Each row is a point on a tangle of strands that fork, close into loops and nearly touch. The rows are in no order.
(in the rows, 100 means zero)
Points whose rows are less than 79.5 apart are linked; no others are. Some points are linked to none.
Z303: [ 62 109 107 116  72  62 128  76 132  98 117  86 113  76  86 110  69 130
 145 157]
Z761: [102  82  41  80 133  94  56 106  94  71 126 106  66  86 140  74 117  81
  70  68]
Z111: [113 150 154 106 135 102  91 109  98 114 101 117 108 110  98  76  97  75
 117  84]
Z683: [ 98  73 102 146 107 180 108  97 124  80 108 132 121 119 111 121 114  83
 101 125]
Z75: [ 75  50 100  90 107  88 140  93  89 110  97  60  61 132  78 131 109 115
 113 138]
Z60: [104 140 128  97  93  36  74 123  98 116 109 106 101  78  87  93  70 117
 118  81]
Z814: [ 81 116  87  98 126  34  96 119  52 132  94  85  48 104  76 107 110 129
 122  85]
Z817: [134  74 111  85  91 158 119 115  96 115 104  76 181 118  80 115 115  67
  64 108]
Z515: [ 79 100  29 139  86 111 124 104  96  99  94  93 142  83 110 128  96 106
 146 133]
Z710: [119 128 107 108  87 106 119 107  69 100  77  97 104  90  94 127  88 102
 118  95]
Z417: [101  61 111  79  45  77  88 107 157 103 110  96 147  82 107  91  66 106
 106  98]
Z991: [124  82 158 105  81 141  87  95 101  93  80 127  99 127 115 104  97  74
  34  62]
Z443: [116  91 108  77 136 130  66  86 124  71 127 127  71 109 138  67 110  67
  62  73]
Z688: [ 86  67  64  67  92 110 119 120 117 116  96  69 174 112  99  90 123  86
 112 116]
Z575: [ 79 108  53 143 107 105 102 109  94  96  82 110  91  85 107 116  96 104
 137 108]
Z309: [120 108 101 139  79 153  97 100  56 101  68 119 110 119  86  91 137  62
  47  47]
Z207: [100  80 149  76 127 106 112 107 117 110 109  76  94 140  94  86 108  80
  98 122]
Z115: [ 96 122 128 118 110 111 144  87  53 107  72  90  59 117  81 147 122 121
 121 126]
Z650: [ 89 125  67 126 119  95 104 108  38 123  76 114  60  98 102 111 124 101
 124  72]
Z317: [ 84 121  96 132 105 128  98 107  61  93  59 120  57 106 113 126 122  97
  95  70]
Z706: [108 147 121 133 134 141  92 106  87 106  91 146 102 108 110  74 114  75
 112  71]
Z230: [105 114  98  91  97  45 121 105  36 130  75  75  51  94  59 132 109 144
 104  89]
Z10: [ 71  73  73  72 106  47 102 118 104 130 111  64 102 106  81  57 116 103
 137 106]
Z800: [ 98 109 156  71 117  79 123 113 118 117 116  69 133 125  90  77 103  94
 132 126]
Z21: [122  94  55 102  97 104  64 114  82 102  86 116 121 114 101  76  95  59
  41  53]
Z4: [128 110  46  69  72 102 131 111  71 124  78  58 154  74  78 117 107 115
 119 112]
Z830: [ 84 127 110 119  82  33  52 133 108  99 119 119  69  64  95  87  73 144
 115  73]
Z286: [ 80 110  66 136 136 133  97  81 119  68 112 130  69  90 136  95 102  98
 118 119]
Z930: [ 65  66  86 112  97 105 124  84 142  79 109  87  79 114 103 119  86 103
 121 152]
Z556: [126 154 130  70  97  64  97 113  85 122  96  84 132  78  73  80  84 100
 117  87]
Z162: [139 126 124 119  79 134 101  85  64 101  76 114 132 110  74  99 100  69
  41  63]
Z476: [ 97 135  98 120  68 113 110 100  26  98  45 105  73  94  94 135 123  95
  78  51]
Z819: [ 99  54 144  54  48  62  82 109 158 105 122  79 135 106  92  58  84 106
  91  95]
Z148: [ 96 116 137  77  89  94 123  95 130 104 113  79 157  93  93  99  83 106
 141 140]
Z307: [112 103 132 100 153 170  88  88 115  76 129 129  72 124 126  62 136  73
  76  83]
Z844: [ 51 102  66 105 143  33  89 115  80 118 118  97  30 104  88  94 122 145
 137 103]
Z692: [ 99  73 101 117 105 156  95  84 135  75 102 138  92 105 135 116  91  96
  89 107]
Z103: [ 82 118 123 161  76 168 135  72  91  76  73 138  85 108 107 152 117 103
 108 112]
Z383: [ 83 105  95 127 103  98  91  77 156  81 119 147  92  81 141  99  63 111
 125 120]
Z853: [109 102  51 125 121 116 120 114  33 136  78  91 100 110  88 110 128  96
 123  89]
Z594: [102 125 128 142  89 157 153  78  63  89  81 103  93 112  85 151 116 118
 125 137]
Z43: [128 164 106  85 107  58 100 106  52 128  83  84 121  97  60  82  93  88
  77  78]
Z584: [ 74 133 152 150  91 153 126  63 124  80  89 147  80 105 124 134  91 107
 112 128]
Z618: [100  73 130 128 112 171 135  92 135  86 112 108 153 124 104 127 105  86
 106 155]
Z835: [114 100 102 113 107 113  71  91 152 100 115 143 124  84 142  79  80  94
 114  91]
Z467: [100  98 139  99 135 130 108 100 120  88 105 113  78 122 110 101  97  85
 106 112]
Z498: [152 112 120  35  76 137 144  97  88 104  92  45 147  85  57 132 106 115
  65 128]
Z645: [ 79  93  82  89 139  95  67  87  98  51 135 126  24  77 136  93 122 117
  97  91]
Z452: [149 155 131  88  87  94  98  89  52 102  75  89 122  98  69  96  90  83
  48  83]
Z592: [ 85 117  55 116 105  59 109 108  80 118  92  93 104  83  91 106  93 115
 161 112]
Z914: [ 50  85  54 114 141  72 100  86 139  96 137  94  84  97 113  71 108 117
 140 142]
Z708: [ 98  63  76  85 112 129 153  86  64 138  91  49 130 121  77 131 134 120
 131 146]
Z293: [116 120 140 124  85 139  82  89 126 102  81 167  97  92 144 101  93  95
  78  67]
Z81: [ 82  38  70  61  85  65  44 104 152  62 155  91  70  68 131  42 105 121
  94  93]
Z510: [ 83 132  90  93  88  74 136  90 118 106 116  82 153  80  97 108  82 120
 156 159]
Z764: [114  66 141  62  70  75  86 100 135 109 108  79 124 121  90  74  75  77
  58  93]
Z377: [ 78 132  90  98 147  80  71 109  75  90  97 133  25  88 114  96 128 109
  75  46]
Z971: [103  86 115 101 119  88 145  85  57 133  88  59  55 131  68 139 119 123
 120 136]
Z563: [ 55  38  72  91  64  60  69 114 149  91 126  80  94  79 107  59  96 132
 117 114]
Z680: [ 99 125 148 135  71 138 103  78 121  80  75 160  91  85 136 137  97 111
 108  95]
Z890: [ 85  80  87  81  87  29  49 135 115 103 128  79  94  89  88  39  93 110
  79  71]
Z813: [ 97 102  57 106 123  99  69 113  77  87  89 119  47 100 123  93 120  83
  70  49]
Z206: [103 123 113 124 131 169  78  93  96  84 111 160  78 108 122  64 140  71
  98  64]
Z889: [ 64  92  94 150  91 145 110  67 117  62  83 146  44  98 141 134  99 107
  90 116]
Z19: [116 130 129 101 137  97  97 104  52 126  88  92  89 135  71  90 117  76
  80  78]
Z572: [ 71  75 107 126  96 115 123  77 122  71  92 119  55 109 116 148  92 101
 103 127]
Z331: [ 68  34  97  75 101  93 122  98 134  94 111  58  78 128  87 106 108 105
 118 142]
Z684: [145  95 126  68  63 128 125  95 103  98  94  73 143  90  81 136  77 100
  74 111]
Z321: [104  71 108  72 126 107  83  97 106  89 110  94  68 127 107  82 105  76
  62  82]
Z931: [104 125 108  92 117  79  54 105 120  93 107 143  70  82 132  79  83  90
  75  56]
Z97: [148 129 103  64  74  85 117  75  36 101  68  55  97 107  47 120  97 114
  29  93]
Z298: [ 90 104  89  86 119  40  41 114 106  97 120 105  69  94  93  55  99  97
  50  56]
Z870: [ 66  98 107 126  70  63 100  80 159  83 111 122 104  74 118 104  51 122
 129 134]
Z85: [ 66  97 100 113 113  44  66 125 115  89 129 100  41  79 100  90  94 141
 121  94]
Z704: [122  94  97  90  57  98  98  96 143 107 101 116 165  70 115 121  59 110
 118 110]
Z372: [ 86  73  34  88 134  59  59 118  82  91 123  90  54  82 113  70 114 109
  99  73]
Z423: [114  84  63 117 115 135 137 104  59 137  85  76 130 134  82 111 129  98
 127 116]
Z348: [ 76 123 120 110 105  84  67 108 105  88  84 142  35  85 121 110  99 105
  82  58]
Z271: [117  94  97 123  90 146  73  75 145  81  99 178 101  84 157 100  85  98
  99  88]
Z815: [108 103  78 100  71  78  91 121 116 106  92  99 140  70 112 100  80  97
 123  91]
Z558: [141  87 125  83  70 128 101  98 113 108  99  96 180 110  99 112  78  80
  61  94]
Z474: [101  54  62  54 117  69  50  97 116  65 151  97  66  78 128  55 106 106
  69  75]
Z495: [ 80  73  85  84  87  57  69 120 139  96 122 100 104  79 110  64  86 101
 111  93]
Z685: [115 144 168  82 114  69  74 103 107 114 102 116 101 111  94  81  78  84
  71  73]
Z109: [130 102 152  69  95  84  88  96 104 106  99  82 134 136  71  76  87  55
  47  95]
Z725: [110  84  57  79  90  76 119 114  74 125  93  64 130  98  86  98 103  94
 112  95]
Z520: [114  96  63  95  65 106 131 100  96  98  90  68 148  66  86 135  82 114
 123 133]
Z901: [ 71  69  33 102  91 113 114 113 125 106 101  85 172  96 108 109 107  96
 136 137]
Z863: [126 143 114  92 129 125 142  95  77 136 107  77 157  98  83  98 112 114
 154 133]
Z753: [116 104 145  75 126  90  75  98 116 107 111 104  93 135  96  60  95  70
  51  80]
Z88: [153 116 112  55  86 117 141  88  58 109  79  52 108 104  52 128 104 108
  67 111]
Z958: [106  85 105  93  77 114 147  87 103  93  97  73 126  92  85 142  91 123
 123 158]
Z281: [ 58  41  86  84  85  73  66  95 155  61 160  80  64  84 119  56 101 137
 110 133]
Z874: [118  75 106  79 106 122 110 120 111 124 102  73 167 128  91  83 112  68
  95 105]
Z201: [112 107 127 121 103 145 120  98  90  93  85 111  99 111 102 118 100  88
 113 104]
Z879: [116  93  79  89 104  74  49 103 111  93 104 116  94  99 117  64  77  69
  50  54]
Z121: [103  91  39 104 112  85  67 124  90 116 100 102 132 101 101  56 104  62
  85  61]
Z127: [117  99  90  92  77  85 100 111  74 107  82  83 107 103  92 110  87  87
  78  82]
Z873: [100  89 137 116 100 149 152  79 112  93 106  83 120 122  91 142 102 102
 121 163]
Z429: [127 123 100  93  71 108 125  97  26 106  53  74  84  97  65 137 112 100
  55  72]
Z260: [100 127  73  99  64  51  98 113  85 117  94  76 123  60  85 100  80 120
 140 101]
Z893: [ 60  92  75 133 117  53  96 104 101  93 113 102  36 100  92 110  99 137
 132 118]

A tip is a point with one link. Name the tips that can be reached along the links from each point below, in the order of the rows.
Z317: Z708
Z148: Z889
Z844: Z309, Z230
Z298: Z372, Z121

A fork is a point with three links, a tip a point with one. Leave the first point through the second and follow the links. Name the first fork or tip that comes.
Z230; Z814: Z309
Z889; Z572: Z271
Z109; Z764: Z708
Z688; Z901: Z753
Z271; Z293: Z889
Z452; Z43: Z230

How many points has the smallest loop of links through each point below? Write 0 if it is on no loop.
Z271: 21
Z476: 0
Z813: 13
Z307: 8
Z293: 0
